Each row is a point on a tangle of strands that fork and nearly touch. The rows are in no order.
In the rows, zero is written as 128.
Two points are linked if the straight distance between their rows is under 146. Some points are linked to none.
Q_459: [150 120 119 132 167 153 172 203 128 106 121 154  85 164 185 131 151 174
  78 100  50 144 101 159 145 156 101 114]
Q_553: [127 125 140 154 121 134  83 126 138 122 174 109 155 155  97 184  97 126
  98 193 190 120 144 122 134 111 178 161]
Q_960: [151 128 117 142 144 125 137 155 183 156 140 168 166 124  81 151 146  79
 147 162  80 133 150  98 177 159 139 134]
Q_59: [215 115 106 144 109 107 101  93 165 122 150 106 139 147 107 130 128 121
 147 160 173 134 137  88 159 164 150 150]
Q_324: [114 130  91 121 116 151 121 144 103 135 155 121 142 173  96 163 103 110
  85 126 131 102 130 173 107 158 155 124]
Q_745: [128 123 159 125 134 135 155 171 125 109 102 153 110 166 157 117 180 111
 100 136  80 145 123 122 102 135  97 111]
Q_963: [ 94  96 160 162 113 113  97 134  77 125 105  93 124 116 124 108 135 171
 107 146 133  29 115  81 117  90 132 116]
Q_297: [142 149  68 124 142 175 188 123 139 154 145 101  78 160 107 100  66 144
 115 165 119 136 103 131 111 144 150  92]
Q_857: [139 113 157 117 193 134 182 116  90 131 117 128 184 122 193  83  91 122
 110 106 110 102 129 103 158 111 105  84]
Q_338: [198 107 168 118  84 153 168 189 122  91 135  88 107 117 159  97 171 204
  83 131 126 122 140 122 127 146  84 127]
Q_64: [117 132 123 130 163 156 104 137  96 110 177 112 178 107  78 129 101  83
  93  86 115  82 171 176  94 145 142 121]
Q_516: [ 97 130 144 137 110 139 106 147 148  89  74 146 121 126  78 118 146 124
 116 148 111 132 153 126  74  59 126 130]
Q_399: [112 139 106 101 114 117 114 110  92 108 197 134 105 157 163 107  96 133
 171 163 107 105 170 155 163 133 198  99]
Q_76: [148  78 154 134 132 113 102 146 136 143 120 139 158  67 109 146 118 134
  70 114  95 171 159 129 134 124 140 112]
Q_670: [140 126 120 111  94 117 152 126  81 119 105 117 164 173 172 133 185  93
  90 104 181 146 132 165 164 140  85 137]
Q_507: [111 121 173 118 156 109  90  68 145 109 121 132 172  97 122 138  77 149
 187 140 180 121 138  91 105 102 167 140]
Q_737: [164 146 107 127 111 157 147 132 100 119 113 138 182 150 132 100 115 101
 110 110 214 138 145 163 115  43  85 145]
Q_813: [ 90 167  66 121 116 134 184 132 138 145 165 138  95 132 152 121  74 168
 149 159 114 146  93 137 151 128 122 100]
Q_153: [105 109  75 119  94 109 116 130 128 131  88 110 150 114 140 106 153 126
 120  98 152 104  78 148 105 179 113 106]
Q_109: [ 84 142 149 118 162 143 131 110 122 229 145 144 110 126 155 113 181 141
 188 113 102 103 104 148 164 152 133  96]
Q_448: [113 120 159 148 119 124  99 142  91 123 136 138  86 159 131 140 101 191
  68 118 135 135 144 135 178 130 136 156]
Q_869: [224 136 141 114 137 163  97  90 186 172 160  84 132 130 123 145 138 114
 134 147 178 176 133 127 168 153 154 128]
Q_386: [ 71 161 190  80 111 122 148  94 120 136 101 150 135 111 158 154 123 166
 126 116 150 183 127 137 123 118 128 129]
Q_864: [108 117 123 178 108  92 106 161 122 103 126 175 144 115 143  71 130 102
 167 116 157 101 102  82 131  93  76 146]
Q_396: [117 121 124 137 139 170 108  69 166 132  81 108 128 155 106 144 144 117
 172 157 126 101  68 118 112 109 177 122]
Q_372: [151 134 170 137 130  54  80  88 139 101 114 128 184  86 108 156 119 141
 128 135 162 133 160 104 135 111 173 161]
Q_226: [161 116  82 105  50 163 138 117 113 118 132 121  55 184 118 121 113 150
 121 167  68 114 155 146 151  97 161 101]
Q_633: [ 92 128 124 133 129 104  60  94 119 106 136 100  92 165  87 130 202  92
 199 148  98 110 141 153 109 147 155 161]
Q_304: [ 87 134 206 103 194 134 152 109 131 109  96 162 165 142 180 134 140 153
 113 149 124 172 145 131 119 113 128 135]
Q_768: [150 111 148 114 109 156 118 183 123  79 113  88 124 119 116  97 159 184
  66  95  99 115 146 164  84 198  91 129]
Q_725: [ 83  91 114 167  90 140 128 153 100 103  95  97 108 119  88 113 152 140
  83 148 139  78 135 125  95  72 114 131]
Q_961: [ 63 155 169 119 165 131 111 104  95 166 110 128 117 159 120 103 179 132
 214 130 123  84 119 148 139 118 149 124]
Q_544: [105 174 108 106 108 134 161 147  79 112 116 151 149 160 141 147 133  97
  98 104 171 161 153 194 124  74  93 143]
Q_81: [121 126  79 122  74  99 108 142 108 114 187 137  74 148 149 153 103 126
 121 143 154 166 123 131 133 141 130 147]
Q_630: [ 95 126 135 129 128 133 195 168 140 114 170 181 107 156 123 168 124 156
 139 129 121 142 139 116  89 131  71 170]
Q_780: [140 122 130 128 148  98 162 137 131 108 142 186 174 142 127 137 173  84
 160 129  64  96 170 122 164 130 122 148]
Q_90: [143 147 126 132 163 131 153 165 103 129 127 133 114 132 178  99 133 156
 100  57 114 163 116 164 194 151  99 114]
Q_295: [152 134 115 107 147 151 112 101 192 188  96 130  87  85 138 129 132 113
  91 136  95 140  95 129 155 115 173  68]
Q_327: [112 150 102 114 109 164 127 116  99 110 154 131 118 190 101 135 117  97
 155 127 111  73 129 147 117 143  94 145]
Q_36: [185 123 114 147 110 156 133 164 181 171 112 139 165 138  68 149 124  85
 130 120 137 185 128 115 159 137 128 130]
Q_387: [ 76 150 140 109  99 161 137  93 148 157 118 145 119 127  98 206 109 133
 150 132 156 190 114 128 110 121 124 139]
Q_659: [131 179 129 170 130 126  65  83 127  90 109  82 127 117 106 170 192  76
 187 127 117 122 125 149  90 123 128 155]
Q_690: [111 169 161 129 123 103  53  97 127 136 133  91 133  85 157 162 166 105
 182 145 105  85  99 130 101 142 130 131]
Q_993: [107 114  94 133 119 140  98 157 110 127 130 151 111 115  98 120 127  32
 130 118  99 152 125 125 115  92 139 108]
Q_671: [192  87  81 143 138 110 134 172 180 127 127  98 142  89 157 117 144 140
  92 172 127 123  85 105 108 143 121 114]
Q_378: [ 99 174 195 105 178 155 102  91 121 132 146 114 102 159 142  77 171 136
 186 159  90 126 144 172 114 142 118 128]
Q_944: [164 110 167 133 108 141  98 126 158 149 108 108 174 102  67 148 108  86
 129  89 126 148 132 112 123 113 111 135]
Q_502: [114 163 152 110 138 133 176 136 167 196 133 130  65  97 146 152 111 165
 170 122 143 215  91 128 184 122 109 147]
Q_142: [153 142 113 143 133 135 163 166 127  99 137 176 179 105 126  66 105 108
 148 102 174 109 133 131 108  78  71 141]
Q_843: [173 139 120 106  97 132 102 173 143 101 159 136  87 161 139 143 112 134
  71 141 136 197 133 147 118 175 118 153]
Q_937: [165 159 150 124 147  90 146 106 100 113  86 153 147 147 128 110 157  50
 134 118 102 112 166  80 153 140 111 121]
Q_704: [109 140 130 106 127 180 155  78 151 175  89 104 167 115  82 168 131 112
 177 141 155 132  90 128  94 132 138 132]
Q_50: [ 82 180 112 126 115 115 129 155 119 179 159 140  83 134  98 171 118 182
 137 122 100 163 142 189 189  97 128 175]
Q_577: [ 92  98 110 165 176 136 207 136  89 156 138 123 141 103 160  67 110 139
 131 123 133 117 119 110 176  98 112  90]
Q_946: [ 96 105 160 144 106 117 141 138  52 126 175 120 101 129 135 142  94 160
  80  97 146 116 166 131 113 103  97 138]
Q_873: [ 87 138 110 130 171 110 171 147 152 159 171 154  95  98 163 135 101 156
 145 128 115 193  78 125 145 140 103 132]
Q_161: [122 138  95 110 125 110  91 118 113 108 125 157 147  89 122 145  82  58
 165 111 109  94 100 110  89 110 133 120]
Q_947: [122 164 109 171 164 129  91  98 166  97  79  72 128 140  85 155 147  87
 168 173 103 113  98 141  95 101 199 149]
Q_192: [103 120 120 118 140  89  89 109 122 153  70 121 197 105 156 127 122 115
 108  92 156 116  67 134 123 155 170 113]
Q_519: [148  99 132 155 121 119 136 147 111 131 102 118  70 151 127 118 103 152
  45 103 168 155 103  90 147 164 123 140]
Q_943: [ 99 101 181 122 144 155 206 139  94 129 155 145 142 112 143 175 123 170
 103  95 142 130 157 110  96 117  60 150]
Q_770: [155 107 140 118 101 116 153 148 151 111 108 138 151 108 122 142 189 113
 149 138 127 117 130  77  86 179  64 164]
Q_774: [ 99 149 130 123 100 190 154 112 104 169 149 100 125  87 130 163  73 148
 136  88 136 116  86 141 104 110  71 116]
Q_667: [178 150 143 161 179  54  62 111 136  92  91 104 192 102 139 137  82  95
 117 141 169 162 152 110  90 113 161 140]
Q_23: [127 101  91 128 110 114 153 122  93 115 208 132  95 143 148 117 119 112
 151 162 157 138 177 116 180 102 142 113]
Q_938: [119  77 104 159 137  69 145 133 129 101 142 181 145 123 108  69  76 105
 152 116 167 111 128  59 115 127 123 113]
Q_430: [221 137 138 103 104 148 115 122 152 143 159 116  91 152 153 148  89 133
  84 150 182 205 128 121 154 142 131 135]
Q_518: [135 167 114  97 159 115 140  95  99 102  70 148 157 158 162  61 121  60
 147  98 155 114 122 102 132 117  98  97]
Q_112: [146  66 133 118 111  97 139 168 116 123 148 131 111  52 158 151 148 132
  87  96  60 175 150 134 121 148 109  87]
Q_876: [160 138 132 166 234  84 112 104 139 104 139  87 190 113 118 115 108 116
 118 142 124 130 175 115 115 162 162 137]
Q_308: [108 140  55 107  81 102 160 134 116 115 145 118 154 154 134 121 109 112
 146 171 175  68 143 168 129  76 148 119]
Q_223: [ 41 145 113 137 131 120 149 155 134 153 168 173 116 126 108 166 139 171
 132 136 100 137 142 181 107 122 123 148]
Q_800: [ 64 118 131 136 113 112  53 127 119 139 129 106 120 149  77 135 166 151
 194 142 128 109 156 182 143 131 205 167]
Q_555: [103 165 124 106 103 112 118 123 144 166 108 126  58 105 128 142 130 176
 146 112 137 223 135 171 192  83 126 150]
Q_821: [170 137 119 130  85 191 127 150 172 144 129 120  50 157 125 137 128 187
  91 150  94 127 120 139 157 107 153 106]
Q_137: [104 118  65 116 109 106 162 135 109 125  65 136 142 159 161 100 186 123
 123  72 167 153 104 166 171 162 103 119]
Q_991: [194 122 144 127 138 170 137 127 135 159 137  96  97 185 113 138  69 170
  71 118 184 151 105 102 126 149 122 130]
Q_871: [122 164 119 130 175 126 104 119  97  90 148 129 165  85 136  96  84  69
 130 112 100  73 157 141  96 114 157 117]
Q_68: [ 68 101 133 121 133 106 122 103 128 130 134 190 131 106 118 110  72 136
 203  94 161 137 123  86 117 133 145 133]
Q_617: [ 85 146  91 145 112  63  97 134 136 127 141 150 140 103 146 136 143  91
 194 148 127  67  99 115  97 152 133 139]
Q_336: [181 119 158 111  51 168 167 134 155 142 106  93  96 129 130 131 150 218
 118 127 164 118 116  88 125 163  83 134]
Q_120: [109 146 182 117 182 119 150 112 128 106 139 140 174 105 210  76 111 147
 151 167 116 110 135  97 138  98 117 123]
Q_151: [159 104 125 159 213 121 126 106 182 133 160 109 141 126  84  78 131 136
 125 148 149 132 173 118 169 175 170 130]
Q_27: [ 94 140  89 104 137 133 114 109 139 183  83 138 138 120 139 153 104 108
  88 119 129 134  81 146 139 147 216  81]
Q_490: [161  98 164 133 136 126  90 164 143  99 131 118 108 118 127 105 162 182
  58 142  76  96 156 138 119 172 147 133]
Q_556: [148 126  75 130 176 134 131  96 163 159 152  94 115 138 111 101 127 118
 128 164 122 105 124 121 143 176 168  83]
Q_116: [168 108 147 137 127 141  99  47 141 117  80  92 138 136 142  75 122 144
 155 111 177  99  88  86 159 130 129 128]
Q_56: [ 91 115 129 125 142 128 115 116 156 190 142 132 124  67 165 126 161 137
 128 119  68 103  89 131 150 142 155  79]
Q_540: [164  63 120 123 101 115 173 172 110 112 109 149 146 103  98 146 170 113
  98  71 134 125 152  99  76 141  82 141]
Q_200: [121 147 101  98 102 150 131  83 102  94 131 125  82 197 127 114 116 146
 162 120 101 106 163 166 137 114 150 122]
Q_294: [193 120 153  94  86 148 149 151 178 126 125 113 145 104 127 129 134 173
 160 118 129 120  86  82 100 183  93 139]
Q_463: [149 138 139 173 142 151  87 103 151  57  92 115 125 157  66 127 107  98
 130 155  98 123 113 110  64  72 156 147]
Q_512: [144 106 162 165 116 113 100 144 112  91 126  94 127  95 112 126 122 161
  78 137  65  39 157  91 109 130 128 134]
Q_645: [ 98 103 123 128  94 105 136 142 120 145 132 181 124 125  96 151 175  62
 150 107 107 130 156 128 138 112  97 143]
Q_776: [136  88 148 105  96 134 155 155  93 108 129 150 106 107 194 158 151 110
  73 126  82 157 129 135  86 111  96 114]

A fork is a point with three links, a tip a point with one. Leave the first point through the second and follow the links. Name the first fork or tip that comes.
Q_502 / Q_873 | Q_378
Q_507 / Q_372 | Q_430
Q_90 / Q_459 | Q_780
Q_540 / Q_770 | Q_947

A fork is a point with three links. Follow the links from the first point to the second and name the forks in between, in order.
Q_338 / Q_76 | Q_947 Q_659 Q_161 Q_780
Q_120 / Q_50 | Q_947 Q_659 Q_161 Q_200 Q_430
Q_518 / Q_294 | Q_780 Q_161 Q_659 Q_947
Q_151 / Q_396 | Q_430 Q_200 Q_161 Q_659 Q_947
Q_76 / Q_226 | Q_780 Q_161 Q_200
Q_645 / Q_821 | Q_161 Q_200
Q_81 / Q_768 | Q_200 Q_161 Q_659 Q_947
Q_667 / Q_993 | Q_430 Q_200 Q_161
Q_555 / Q_36 | Q_430 Q_200 Q_161 Q_780

Name the points in between on the shortest way along the links from the first point to the second, in order.
Q_120 / Q_617 | Q_304 Q_386 Q_387 Q_704 Q_396 Q_947 Q_659 Q_690
Q_519 / Q_90 | Q_991 Q_430 Q_843 Q_81 Q_23 Q_399 Q_200 Q_327 Q_324 Q_64 Q_871 Q_161 Q_993 Q_645 Q_780 Q_960 Q_36 Q_944 Q_76 Q_112 Q_776 Q_745 Q_459
Q_56 / Q_813 | Q_295 Q_27 Q_192 Q_153 Q_137 Q_670 Q_544 Q_737 Q_142 Q_864 Q_938 Q_68 Q_507 Q_372 Q_667 Q_876 Q_151 Q_556 Q_297
Q_821 / Q_770 | Q_226 Q_200 Q_327 Q_324 Q_64 Q_871 Q_161 Q_617 Q_690 Q_659 Q_947 Q_463 Q_516 Q_725 Q_963 Q_512 Q_490 Q_768 Q_338 Q_336 Q_294
